Points on a hilly landscape, in no order, each with its height.
A ball rolls from a point to the lowest of its 2 nearest points, and stops where none of them is lower. Distance is the straight distance between rows; heights are no part of it.
k462: [-51  11 -16   0  32  -7 -26 -30  12  51   5  15  47  39  10   6   4 -36
   5   9   0]  h=2.18
k201: [ 51  34 -31   0  27  30 -11   6 -21  28  -6  18 -21  -6   7  15  41  12
  49  20   6]  h=8.18
k362: [ 51  10  -9  -2  39  25 -12  -3   2   2 -21 -10  -3 -49 -13 -20  -8  27
  25 -47 -12]  h=4.59
k997: [  7  39 -36 -26 -24 -10  28  40   5   7   7  15 -35 -43 -11 -24 -12  27
 -36 -11  23]  h=2.85
k538: [  9   6 -26  11  13   6   9 -10 -22  14  -7   0  26  40  -5  49  28 -22
  12  34 -38]  h=7.66
k412: [-43   4  22  -9  13 -10  17  11  -7   7  32 -17   3 -37  -1 -25   1  30
 -51 -34  73]  h=5.31
k428: [-20  -9   7  23 -32 -38  13 -26 -14  -8   8 -11  23  30  41  12  -3  14
 -15  21  -5]  h=2.24
k111: [ 10  45 -32 -29  23  10 -28  21  -7  43 -10   6 -12 -24 -19  -5  10  20
 -16 -10  16]  h=3.75
k461: [  0 -25  20  10 -25  -4  -9 -10   2 -20 -13  -8  13  -1   7 -12  15 -11
  -1  11   9]  h=2.75
k194: [ 26   9 -40 -22 -11  18 -44 -16   8 -11 -38   4 -10 -27 -11 -25  31  17
   3   4  14]  h=4.06
k721: [ 40  40 -26 -20  33  21 -14  15 -26  33 -12   5  -6   4  -9  16  23   8
  32   4 -24]  h=8.05
k190: [  4   9 -17  11 -41  -2  22   0 -27 -24  13  14 -32   3  11  -5 -21  26
   5  41  15]  h=4.94
k340: [ 11 -14 -17  14  19  -1 -18 -48 -31 -44 -16 -18  -4 -12   0  17   1  14
   3   2   9]  h=6.32
k376: [ 40  43 -39  -2   6  31  34  21  14  -2  24  24 -35 -51 -15 -19  13  39
   4 -15  21]  h=3.37
k268: [ 59  29 -15  23  10  24 -36 -17  22   8  30  22 -44 -53  26 -60   1  69
   7 -31   9]  h=0.81
k110: [-52  -3  40 -38 -45 -29  32   6  31 -28  -9 -24   6   9 -22  22  24 -29
 -39   4   6]  h=4.14
k218: [-61  -1  37 -15 -15 -15  25  14   2 -15  16 -37   4 -20  -9 -21 -23  22
 -61 -23  52]  h=5.18
k291: [-48  -4  19 -22  17 -22  22  23   4   0 -10 -18   5  -4 -19  18 -17 -25
 -20 -18  22]  h=4.91
k956: [ 36  32  -1  18  19  25 -51 -22   6  22  47  40 -31 -45  10 -56  -3  58
   7 -13  28]  h=0.69
k715: [-42 -17  53  -6   6 -33  31  24  10  -9  -9 -35  29  33 -11  43  -9 -58
  -7 -21 -24]  h=5.45
k231: [-19   2  30 -11   4  29 -22  24 -47  20  -1   1   6  38 -20  22 -24 -19
   9  22   7]  h=2.93
k984: [-16 -11  20  16  51  18 -31  23 -13  60  16  27  18  27  13 -19  16 -38
  29  -2   6]  h=1.56
k355: [-24 -18   7 -25 -28  -4  23  31  15 -23 -15   9 -13   1 -23  -7  -2 -30
   3   6  14]  h=4.22
k801: [-33 -31  36  32 -24 -39  25 -15  19 -48   1 -33  20  20  43  13  -9 -35
 -17  -5   1]  h=6.64
k800: [-18  -7 -26  -4  21   2 -35 -31  19   1 -22   8  35   8  -8  13  29 -49
   3   6   0]  h=2.73
k206: [-24 -18  67 -20 -43 -12  -1  15  -6 -34  -7 -35  11  36  -3  27  17 -18
 -22  15 -24]  h=4.65
k135: [-38  -8  25   3 -11  -5 -29  21 -29   1  -3   4  -2  42  -1   8 -18 -38
   5  28  25]  h=2.57
k350: [-28  -2 -17 -39 -37   0  28  20  26 -14  -3  13 -17 -24 -40 -15   2  -6
 -26  11  33]  h=4.75
k346: [ 34   9 -23  11   1   0  20 -22 -12  12  15   5   6 -36  18   7  15  47
   5  -4  -2]  h=3.80
k544: [ -5  -3 -19  -6  -2  19 -50 -29  -1  -3 -10  12   2 -17 -12 -20  18   1
   4  12  40]  h=3.59
k618: [-14 -11  27  23   3 -10  32   1  34  24  37  16  17 -33  27 -31 -20  11
  18 -22  24]  h=5.61
k271: [  6  -8 -34  18 -16  -3  -1 -20  -7 -24   0  28 -34   4  21  -8 -31   8
  31  28  10]  h=4.70
k169: [  2   4 -13 -17  12  -8 -10  38  29  48 -14  23  -9 -21   0 -40   2 -14
  -1 -18  17]  h=2.08
k130: [-13  12 -14 -46 -10 -21 -33  17  -2 -14 -36   2 -12  15 -22  -3 -24 -18
  12  14 -21]  h=3.42
k292: [-35 -21  40  64  -3   5  16   2  28 -27  16 -12  27  31  16  29 -21 -68
  12 -11  23]  h=5.88
k357: [ 22 -13  41  10 -15 -12  37  23 -31  20   6 -12  16  21  15  32   6   0
   5   6 -40]  h=6.86
k93: [-34  14  11   5  56  21  13 -12   6  24  59  20  -6 -42 -15 -10 -35  24
   3 -38  50]  h=4.13
k390: [ 30 -21   2  44 -18   8  19 -36 -15 -15  26  -4 -14  -9  30 -35 -24  66
   4   1 -11]  h=2.17
k308: [ -3 -26   5  54 -32 -11 -18 -42  -8 -21   7  -2   8  50  39  11 -28  -9
  10  40 -14]  h=2.96
k558: [ 46  -2 -30   4  10  33  11  -1 -13   5  -8  20  -9 -10  -7  34  49   1
  27  27   5]  h=8.38
k433: [ 32 -15 -28  15  34  12  11 -35  31 -17 -18   5  -3 -33   0  15  20  -2
  34 -19  -6]  h=4.34
k553: [ 40  47 -20 -19  28  30   3  32  11  27  -4  -9  -7 -68 -37  -8   8  24
 -24 -48  20]  h=5.06
k892: [-38 -18   5   5  -4  -2  -8 -18  35  16   2  10  33  20  -3  -8 -27 -44
  16  -8   2]  h=1.81
k713: [-19  35 -23 -10  49  29  15 -22   5  23  41  21 -13 -44 -34   2 -32  22
  12 -33  35]  h=4.19
k822: [ 13 -17 -18  -5 -31  -6 -14 -28   1 -22 -25 -16  -9  48 -13  28  -8   1
  18  29 -75]  h=2.72
k74: [ 24   3  16  11  47  20 -35  13 -30  36  21  18  -2  -9  -3 -10 -11   5
  32 -15  10]  h=1.25
k106: [-14   8   3 -35  18   4  27  24 -37  -2  -6 -19 -14  -4 -58  52   3  -1
 -22   3  11]  h=5.09
k227: [ 56  36 -29  26  12  24   7   0  18 -15  43  29 -55 -57  34 -74   0  64
  -9 -27  19]  h=0.96
k87: [ 29 -13  -2   7 -20  -8 -31   4  19  -5 -20  13 -21 -29  23 -58  19   7
   0  -5  21]  h=2.10
k672: [  3 -15 -20  45  -3  -9 -10 -30  11   3  10  35 -17  30  32  -6 -22 -19
  42  29  -5]  h=4.52
k750: [-39   7 -37  -9  16 -19 -19 -36  16  24  -4  17  23  17   0  18  10 -40
   0  13  10]  h=2.38
k709: [ 37   0  -7  13   6   2  53  -3 -12  11  17  -7   3 -16   1  25 -12  44
   9 -10 -30]  h=3.52
k751: [ 20  68 -32  -4  51  12 -50  20 -26  42   0  22 -40 -14   7  -6   9  21
  30  -7  19]  h=4.07
k918: [ 17 -10  -6  46  16  12 -13 -43  15  -2  39  38 -13 -12  38 -24  -5  22
  35   2  17]  h=4.33
k407: [-30  45 -36 -43  23 -11  -9   8  -3  16 -21 -11 -27 -26 -45   4 -37  13
 -25 -26  20]  h=4.46
k720: [-20   2  19 -30   4   9  13  13 -25   0  -6 -23  24  16 -52  58  -4 -24
 -10   4 -21]  h=4.64
k863: [-29  -6   7  40  40 -13   4 -19 -22   3  24  20  -1  15  33  24 -13 -31
  19   6  36]  h=6.04
k171: [ -9  -1 -21 -10  -4 -39  -4 -28  18  10 -22  -6  44  31  19  20  42 -29
 -13   6 -29]  h=5.60
k119: [ -9 -18   0  -6 -32   3  10  -3  46  10  -7   7  18  -4  -9 -12 -16 -16
  15  -3 -17]  h=2.30
k421: [ -6  -4  15  -5  10  20  60  17 -30 -18  37   0  -7 -37 -20  -3 -12  29
 -21 -17  41]  h=5.72
k406: [-13   4  21  10  69  15 -30  11 -39  45  11  18   9  15  -4   6   5 -27
  27  -8  23]  h=1.42
k838: [-37  -8  16 -46 -28 -30  17   8  22 -25 -22  -6   7  12 -23  34  26 -28
 -25   9 -16]  h=3.39
k702: [ 25   4 -17 -17 -11  10 -18  18   5 -14 -24  -2 -22 -23 -22  -6  21   6
   0   1   9]  h=3.50
k778: [ 15 -32   4  23   1   4  -7 -26   8 -12 -18 -27  48  71   5  37  17 -45
   6  12 -84]  h=6.81
k598: [ 35 -12 -18   0 -20 -14  18   1  -8 -53 -21 -21 -63 -31   7 -25 -10  51
 -16  -6 -20]  h=2.61
k152: [ 10  18 -23 -20  27  15  -9   3 -33  37  -5   4  20  23 -15  28  26  -9
  14  14 -12]  h=7.89
k264: [ -2   0  10 -39 -16 -13 -39  -1 -33 -38 -39 -25 -25 -12 -27  -4  16  19
 -21   8 -10]  h=5.13
k711: [-24 -10   7  -2 -10 -63  32 -11   0 -35 -15 -23  -2   3  21  31   6 -16
 -15  -5 -26]  h=6.28
k471: [ 33 -21  32  -4 -17 -41  31  23  -3  13 -15 -18  -5  22  22  21   6  11
   0   4 -54]  h=7.13
k13: [ 15 -12  38 -19 -11  18 -24  17 -27  19 -12 -18  47  19 -12  -6  56   4
 -24  14 -25]  h=5.44
k82: [-23 -17  47  25   8 -16  24  17  -1  -4  -3 -31  45  54   4  47  -2 -60
  -3 -10 -43]  h=5.67
k429: [  4 -18   6  38 -31  35  -4 -22  -2   2  25  26  14  28  10  18   7 -17
  22  48  21]  h=4.61
k994: [ -3 -12  -5  19  28 -41  -4   5  -6  24 -13  22   7  23  37   2   2 -35
  12  -7 -12]  h=6.17
k814: [ 10  16  -3   5  13  21 -40  -9 -10  30  30  28 -12 -38  11 -33   6  36
  -2  -4  33]  h=0.85
k674: [  6 -27   0  35 -30  -3 -23 -29 -31 -31 -13 -13 -11  45  15  25 -18   4
   9  38 -24]  h=3.41
k840: [-11 -15   7 -29 -29 -16 -25  -7  -1 -34 -38 -13 -18  -3 -27  -1  -8 -14
 -10   7 -20]  h=4.28
k296: [-38 -18  39  63  24   2   6  14  -8 -14  22 -16  21  47  25  32 -30 -66
  11   0  22]  h=5.94
k681: [-14  30 -18 -40  25  22 -11  31 -13  56  -8   5   3   2 -47  11   2  -1
 -14  -1  25]  h=3.49
k850: [ -4   8  24   3  -7 -18  -7   6 -24  42  19   1  24  17  32  -3  31  25
 -15  19  15]  h=1.63
k883: [  2  29 -31 -19  -1  21  11  16  34  -1  26  16 -15 -58 -24 -61 -31  27
 -35 -40  35]  h=5.30
k133: [ 12 -19  38 -18 -34   1 -31  10 -12  -1 -27 -28  21  42   2   1  51  -3
 -14  27 -52]  h=4.62
k425: [ 10  -3  20  25   7  18  31   0   3  21  62  40   8 -28  22  -9  24  26
   8   4  40]  h=3.88
k170: [ 29  56 -26  -9   7   2   8  51   6  18  25  22 -54 -49   4 -40 -29  41
 -38 -24  27]  h=3.05
k612: [ 14 -19  -2  52  -2 -11 -13 -43  19  13  40  45 -14  11  55 -19   1   3
  44  20  14]  h=4.41
k456: [ 23  69 -34 -12  38  25 -16  33  -1  17  12  -7 -37 -64 -26 -11   4  28
 -48 -37  47]  h=5.22
k690: [-25  17 -25   5  12   1  18 -24   9 -44  20  27 -21 -48   4 -60 -14  30
 -28 -29  49]  h=1.39
k634: [-12  -8  37  10 -45  24 -12  -5 -38 -21  14 -16  14  31  -3  14 -16  12
   2  40  11]  h=3.74
k567: [-12  43 -25  -1  32  13  18 -22   4 -17  48  25 -23 -60   6 -51 -12  50
 -31 -21  51]  h=1.26
k704: [-33 -11  37  -2 -28   0 -28  10  14 -15 -16 -32  32  84  -7  24 -13 -62
  -3  24 -52]  h=2.13
k287: [ 16   5  17  13  28  19 -18  -1 -32  28  13  15  -3 -28   0 -15   5  26
   5  -7  31]  h=1.05
k395: [ 40  14 -23  -9  13 -14  26  -9 -15  -7 -18 -22  -7  -7   0  39   0  32
  13 -10 -46]  h=3.13
k475: [ 57  -9 -25  16 -14  -3 -36  -1  29  -3 -33   0 -29 -33  19 -44  29  37
  -2 -14  -1]  h=2.47
k551: [-17 -28  32  26 -12   1  24  -4  33   9  33  19  27  -4  27 -20  -9 -27
  18  -8  23]  h=5.68
k774: [-36 -10  23  46  31 -11  14  10 -29  -7  19  11   7  32  27  37 -14 -54
   1  14  44]  h=5.99
k261: [  3 -10  -3 -13  10  -4  -1  33  36  40 -14  28  -5  -5   6 -27  11 -42
  22 -12   1]  h=2.36
k249: [ -8  -8 -18  -6 -16  -1   4 -15   7 -43  -4   0 -12 -41  -4 -57  -7  23
 -27  -7  34]  h=1.72
k707: [ 24  15   1 -23 -15 -14 -26  46 -24  24 -21   5 -23   3   3 -13  34  14
 -26  17  11]  h=2.41
k823: [-36  -8  64 -31 -42  -2   0  18 -12 -34 -12 -43  15   1 -21  12   5  12
 -34   3  -4]  h=5.43
k771: [-15  15  -5 -55 -15 -30  12  25   7  15 -20  -4  10  15 -24  28  27 -19
 -17  18 -38]  h=2.14
k957: [-21  24   4 -11  34   6  -4  14 -32   5  30  -2 -15 -45 -12 -24 -19  38
 -47 -32  67]  h=5.35
k187: [-14  -3  13  16 -17 -28   3 -14  -9  15  20   4  13  13  43 -12   0  22
  -3  15  14]  h=1.93
k441: [ -3  -9 -23  -3 -12 -58  17 -22  12   0 -22  -3   5   7  32  17  27  -3
 -14   9 -20]  h=5.95
k820: [-15 -15  27  23   4   0 -26  20 -25  12  -5  -4  29  59  11   5   9 -53
  11  23  -7]  h=2.19
k738: [-33 -20  42 -15   6 -35  27  31   6 -16 -16 -34  15   8 -13  23  -1 -36
 -22 -28  -7]  h=5.21
k70: [ 28 -41   9  46 -15  18 -15 -50  -5 -10   5 -12   1  15  40 -20 -19  41
  21  15 -16]  h=2.48
k297: [ -1  -3  -6  -7  28  -3 -18 -24 -34 -24 -21 -23   0 -13 -21  31   5  -5
  -3  -3  15]  h=6.10
k123: [ 26  48 -29 -16  28  30 -38  15  -4  25 -13  15 -24 -35 -12 -17   6  22
  18 -14  19]  h=3.93
k352: [ 27  16 -33 -19 -14  -4 -14  -6  19  45 -14  15   2  19   8 -15  -4  12
  24   3 -48]  h=1.45
k105: [ 10  44 -41   8  18   5 -18  -6  -4   9  32  49 -47 -26  12 -21 -16  32
  26   2  40]  h=4.18
k893: [-39 -35  51  44 -31 -15  21  -4  32 -76   2 -47  22  31  32  16 -14 -50
  -1 -10  10]  h=6.82
k269: [ 10  -9  14   9   0   9  18   2  23   3  28  16  -7 -34  17 -52 -21  29
   7 -19  18]  h=5.52
k180: [ -1 -26  34  -5 -33 -16  -4   2 -10 -18 -24 -18  20  29  -1  12  24  -9
 -10  25 -32]  h=3.70
k265: [  5 -13   4 -37   1  -7   1  54  21  26 -26  16  -2   1 -17 -15  11 -49
  13  -7 -23]  h=2.90
k785: [-18   4  -3 -22  -6   4 -29 -12 -44 -32 -21 -20  -6  -1 -32  23  -3  12
 -20  23  20]  h=5.75
k256: [-43 -10   1  24  12  -6 -36 -20  28  37   8  16  40  45  12  -3 -24 -59
  23  -3  -4]  h=2.00
k122: [ 35 -45 -16  17  25  -3   0 -22  26 -33 -40 -12 -17 -19  -3   5  12 -11
  30 -16 -32]  h=4.36
k776: [ 53  17 -40  -1  13  25  28   3  31  -1   0  10 -30 -53  -3  -5  24  25
  20 -20  -4]  h=3.68
k799: [-14 -15   2  31  37 -28 -10 -26 -10   8   8   6  16   7  35   6  -1 -21
  16  -4  16]  h=6.09
k585: [-10 -16  25  12  18  -2 -19  20 -22  46   2   1  25  38  23  -7  33 -40
   3  10   9]  h=1.84
k373: [-31  16 -25 -38 -17  29   5  25  34   8  13  20 -19 -35 -48 -29 -22   3
 -37  -1  50]  h=5.07
k563: [  6 -20  25   3  15 -17 -10 -10  -9 -20 -23 -37  29  64   1  34  15 -42
  -2   9 -94]  h=6.45
k289: [-34 -27  21  17  -7 -62  42 -16   5 -30   1 -25  17   5  34  15 -13 -17
 -13 -13  -7]  h=6.48
k806: [ 13  -4  34 -19 -34  11  -8  16 -27   1  -1 -24  18  -4 -14  11  40  22
 -34  16   4]  h=6.07
k285: [  2   8   5  -5  -9  24  19   8  20   7  35  13   7 -47  -9 -56 -22  32
 -25 -32  26]  h=5.41
k922: [ 31 -17   0  17   9   2   6   1 -18   3 -13  -3  24  45  11  28  39 -30
  12  30 -34]  h=7.43
k540: [ 15   9   8  -3  24  21  28  16 -37 -13  20  -9 -17 -41 -17 -15 -32  29
  -9 -29  17]  h=5.87
k613: [-10 -26  39  10  15 -22  13  21  -2 -18 -19 -27  28  69  -3  38  34 -65
 -12   8 -77]  h=6.05
k331: [ 29 -36  16  40  -4  22 -34 -13 -14  12  -5   2   3  33  24 -16 -12  10
  35  14 -24]  h=2.86
k263: [ 20   4 -10  -5 -38  13  16  13  10   0  17  22 -16 -22   0 -21  35  21
  -6  23  38]  h=3.40
k47: [ 23 -34   2  41  17  15 -10  -5  -1  11 -15  -7  36  66  19  20  24 -30
  19  26 -68]  h=7.14
k821: [ 30  -7 -44  10  29   0   0 -45  36  13 -19   2  11  -7  10   9  20   0
  45 -14 -37]  h=4.63
k56: [-15   8 -20 -26 -14   2 -36  -2 -18   9 -18   1  -3  20 -23  -9 -48  -1
  16   9 -20]  h=2.88
k177: [  3  15   7 -17  -9 -21 -17  28 -30  49  -2   7   9  12  23 -12  27  10
 -27  13   8]  h=1.95
k635: [-68  -6  41 -16 -30 -29  13  12  15 -17  -3 -41   6  -1   4 -19 -17  -6
 -36 -20  41]  h=5.01
k101: [ 28  -8 -33  13  15  10  -8 -48  21  19 -12   5  38  12  10  26  30   1
  22   2 -37]  h=4.87
k928: [ 51  26 -12 -18  27  22   2  25  -2  15 -15 -21  -6 -48 -28   0   4  24
   4 -41 -14]  h=4.83
k623: [ 15   6 -31   4  10 -24 -17 -16  35  22  -7  27 -17 -28  30 -43  -8  10
  26 -19   4]  h=1.53
k114: [ 16  15 -28  10  16 -16 -16 -38 -12   9  -1  -5  -6 -25  25 -12  -5  44
   5 -14  -5]  h=4.02
k836: [ 20  -9 -22 -22 -32 -10   6  -1  28  21 -11   7  14   4   5 -10  -6  14
  16   1 -34]  h=1.82
k979: [-22  -8  37  15 -51 -23  15  12  -2 -22   0 -10  12  75  29  34  -4 -39
   2  42 -38]  h=3.43
k796: [ 11 -19   7 -18  21   2  16  20   3   7 -27 -10  34  37 -29  46  18 -48
  10  -2 -67]  h=3.66
k782: [-26  -9  34   5 -39 -16 -14  17   1 -16 -10 -16  18  99  12  23  -4 -54
  -4  42 -73]  h=2.74
k620: [ 29   4  -9 -16 -29  13 -19  37   0   3 -12  15 -26 -24  -9 -16  36  20
 -21  22  26]  h=2.92
k192: [-19 -31  18  44 -10   0  30  -6  33 -20  19   0  18  15  27  10 -26 -46
  20   4  13]  h=5.79
k481: [  8 -14   0  43 -18  19   1 -31  14  10  32  37  18  39  27  14   0 -15
  41  42  -8]  h=4.68
k734: [ 14 -19   3  16  -2  21  16 -14 -21 -31   2  -8  14  13 -11  38  -4 -12
  15  20 -12]  h=5.47
k397: [-38  25 -26 -35  -6  21  35  11  32   2  35  19 -11 -40 -37 -32 -32  22
 -38 -18  46]  h=5.19
k434: [ -9  27 -39 -14   6   1 -18 -20  39  26   4  31   3 -20  -4 -26 -24  10
  25 -12   8]  h=1.27
k844: [-43  16 -23 -32  14 -25   2  10  -2  12 -19   1 -14  -9 -31  12 -32 -15
 -12   0  19]  h=4.67
k912: [ 13 -25  45  22 -17  17 -11   1 -28   6  15 -16  25  27  16  -7 -14  13
  17  18  -4]  h=3.25
k86: [ 22   3  14 -19 -10  15  22  30 -32   3   8 -16 -10 -27 -32   7 -13  34
 -12 -13  -2]  h=6.12
k986: [-15  -1  34 -36 -33   9 -12   8  -8 -18   5 -28  24 -16 -32  -3  15  16
 -34   5  13]  h=5.98
k810: [ 30 -12 -17   4  18  21   2 -19   9 -26  -5  -9  -2 -44 -10 -27 -17  29
  13 -28   2]  h=4.35
k278: [  3  28  -7 -56 -10 -28   5  54  -3  14 -20  -9 -32 -24 -35   4 -11  20
 -31 -15 -23]  h=1.92
k586: [  3  -7  -8  -1  -9 -22 -32  16  31  24  -3  33 -15 -24  28 -59   8  -5
   7   0  30]  h=1.79
k552: [-40 -26  35   1 -31 -18 -26 -10  28 -39 -25 -29  27  59   4   8 -16 -52
  -5   2 -45]  h=1.98
k107: [ 11 -15 -29  15  -3  -8  -1 -29  34  25  -7   7  46  42  28  18  36 -26
  13  18 -46]  h=5.23
k549: [  5  51 -17 -11  40  27  -1  18 -14   4  22   5 -45 -61 -22 -36 -19  45
 -52 -43  64]  h=5.28
k597: [-36 -21  17   1 -23 -12 -17 -10  38 -15 -23 -16  40  38  -7  -3 -17 -59
   5  -2 -19]  h=1.33
k808: [-24  11   2 -22  21  28 -26  16 -25  32  -2   4  10  22 -33  18 -24 -15
  -3   5  21]  h=3.22
k970: [ 16  59 -18   8  56  15 -43   6 -17  33  38  46 -58 -20   1 -12  -9  24
  35 -12  34]  h=4.12
k127: [ -1  35 -21 -43 -22 -28   7  31   3   0 -17   5 -31 -29 -16  -6  -4  15
 -32  -8   7]  h=2.49
k195: [ 50   8 -27   7  33  20   5  -8  40   7  -8  13 -18 -48   3  -4  42  15
  47 -32  -1]  h=4.01
k780: [ 14  42 -33  14   6  36  13 -12   2 -23  50  38 -34 -50  14 -68  -1  58
 -31 -22  37]  h=1.12
k349: [-18   9  11 -16  16  19  52  26 -16   4  22   0   1 -30 -34  22   0  15
 -30 -13  45]  h=5.58
k879: [-21  43 -30 -31  36  13  -4 -23   3  15   1   4 -16 -40 -38   4 -26  32
 -22 -32  41]  h=4.30
k701: [ -8 -27  28 -11 -14 -11  10  50  23  -5 -27   7  -1  12 -17   3   2 -58
   8   5  -9]  h=3.60
k215: [-17  11 -18 -29 -25   5 -14 -20 -21  -8  -3  -7   9   7 -23   7 -50  21
  -4  17 -11]  h=2.40
k661: [ -1  26 -12 -56   7 -29   8  36   3  39 -31  -9  -1  -2 -30   8   8  -5
 -16 -15 -41]  h=1.01
k454: [ 15  11 -17 -44  14  -5  11  19  13  27 -31 -12  22   3 -24  18  10 -11
   9 -22 -70]  h=2.01
k484: [ -2 -10 -13  20  -1  34  24 -24 -18 -42  21  12  -7   3 -17  33 -26  -2
  17  27  16]  h=5.42
k700: [ 18   8 -27   9  28  16 -10 -45  12 -16  10   4  -6 -45  11 -25 -28  46
  11 -25   1]  h=4.16
k392: [-16  -2  -4  11 -21  20  40 -13 -36 -39  29   6 -20   2   1  11 -32  16
   1  24  19]  h=5.20
k685: [ 41  13 -34 -11  -8 -14 -29   0  26   0 -52 -10 -29 -24   9 -38  10  32
   0 -23 -27]  h=2.81
k832: [-30 -12  -2   4   6  13 -53 -47   2 -15 -19   5  31  13 -12  -8  14 -27
   3  13  27]  h=3.18
k311: [ 16  11 -28 -13  -4 -20  25  -6 -13 -45 -12 -10 -34 -28   9  -6 -18  41
 -17  -7  -2]  h=2.16
k913: [ 28 -12 -18 -16   1 -30 -26 -16  13 -11 -51 -16  -7  -3   8 -13  27   7
   6 -11 -38]  h=3.38
k534: [  1 -29  24  -6  -7 -63  13  22  -8  -1 -35 -18  -4  41  28  10  17 -23
  -6  -1 -63]  h=7.46
k522: [ 19 -12  11  15 -23  26  21   4  -2   2  37  26  -1 -20  22 -14  34  25
  -1  24  39]  h=3.69
k591: [ 31  62 -42 -12   5  37  37  32  15   9  42  32 -46 -54  -9 -34 -29  47
 -12 -22  17]  h=3.17
k828: [-36   5   2   4  34   8  17  -4  -8  28  38  21   2 -13  -2   8 -26   9
  -1 -17  58]  h=4.08
k161: [-64 -11  45 -13 -41  -9  27 -10  32 -26  -4 -40  33   8   2   7  10 -15
 -38  -9  28]  h=4.71
k142: [ 43 -39  -8  25 -11 -28  23   7   5 -35 -28 -14 -60 -15  27 -13   8  42
   6  -6 -22]  h=3.07
k439: [-16 -12   0  31 -30 -27 -13 -33   0   5   3 -10  24  52  44  15  -2 -13
   9  23 -22]  h=2.62
k781: [ 37 -27 -25   2  21 -15 -10  -1  16 -13 -62 -22 -22   2   3 -10  12  -2
  23 -20 -46]  h=3.87
k402: [-14 -23  33  49 -44  10  20   7   2 -30   7  -8  16  58  12  38  -5 -48
  11  33  -8]  h=4.00
k805: [-23   7   9 -38  14  10  33  42 -16  28  15  -9 -11  -8 -51  34   9   4
 -33  -7  41]  h=5.40
k968: [ 27 -13  26 -12 -12  10  33  31 -30  10   0 -10  -3  -1 -23  32  -5  13
  10   8 -30]  h=6.52
k60: [ 12 -42  27  39 -28  29  22 -12  -6 -54   7 -12   6  20   2  20  -5  -5
  12  24  -8]  h=4.98
k385: [-14  -8  13  11 -49  28  10 -11 -19 -11  17  -1  15  24   3  26   8   2
  -1  55  20]  h=4.20
k212: [  1  30 -31 -19  17  13 -27 -10  14  55   1  23  11   1   1 -21 -23   5
  27 -14 -22]  h=0.99
k51: [  4  -5 -14 -11 -15  -9  -8 -34 -20 -24 -22 -18  -1  16 -16  28 -41  17
   6   9 -51]  h=1.64
k629: [ 15   9 -20  25  18   0   0 -22   6   5  40  46 -44 -27  34 -42  -4  29
  29   3  24]  h=4.26
k470: [-39 -25  62  21 -34  -1  23 -14  19 -81   9 -69  35  24   2  37  -1 -35
 -14  -7   8]  h=7.07
k156: [ 14 -35   1  21 -28  -5 -22 -36   0 -26 -34 -23  -4  63  18  21   3  -3
   7  37 -60]  h=3.67
k151: [-26   4  13  11  12  18  23   3  -1  26  41  24   8 -14  -6   5   8  -3
   3   3  49]  h=4.03
k900: [-18 -28  46  45 -45  22  21  -7   3 -48  16 -32  22  42   7  30   5 -29
   0  29  11]  h=4.40
k998: [ 41   2 -17 -20  30  -4  19  18   5  11 -35 -14  10  24 -18  33  28 -22
  27 -13 -78]  h=2.87
k64: [ 11  20 -24 -28  -2 -27  29  -5 -14 -12 -10 -15 -13 -21 -12  20  -8  26
  -6 -10 -31]  h=2.68
k499: [ -8 -20  10   1  -8 -19 -14  -8   9 -21  -9  -5  -2 -35  14 -38   0   6
 -18 -11  28]  h=2.15
k647: [-19  -9  12 -10  19  14   4   1 -12  -7 -12 -10  32  36 -41  53  -9 -54
   2  -3 -43]  h=4.21

For each start below, name the point where the ball stops.
k553 -> k311
k195 -> k661
k357 -> k661
k470 -> k597
k629 -> k956
k412 -> k661
k297 -> k51
k893 -> k433
k231 -> k956
k734 -> k597
k461 -> k956
k994 -> k956
k544 -> k597

Call two points neighbours if one is among the 2 nearest of the other. Go from one point of each pair to the other, from neighbour to neighbour, staying as low as possible. Name the highest point that can't be avoided.
k597 / k433 -> k122
k620 / k586 -> k194
k180 / k390 -> k481
k597 / k586 -> k119
k51 / k850 -> k156
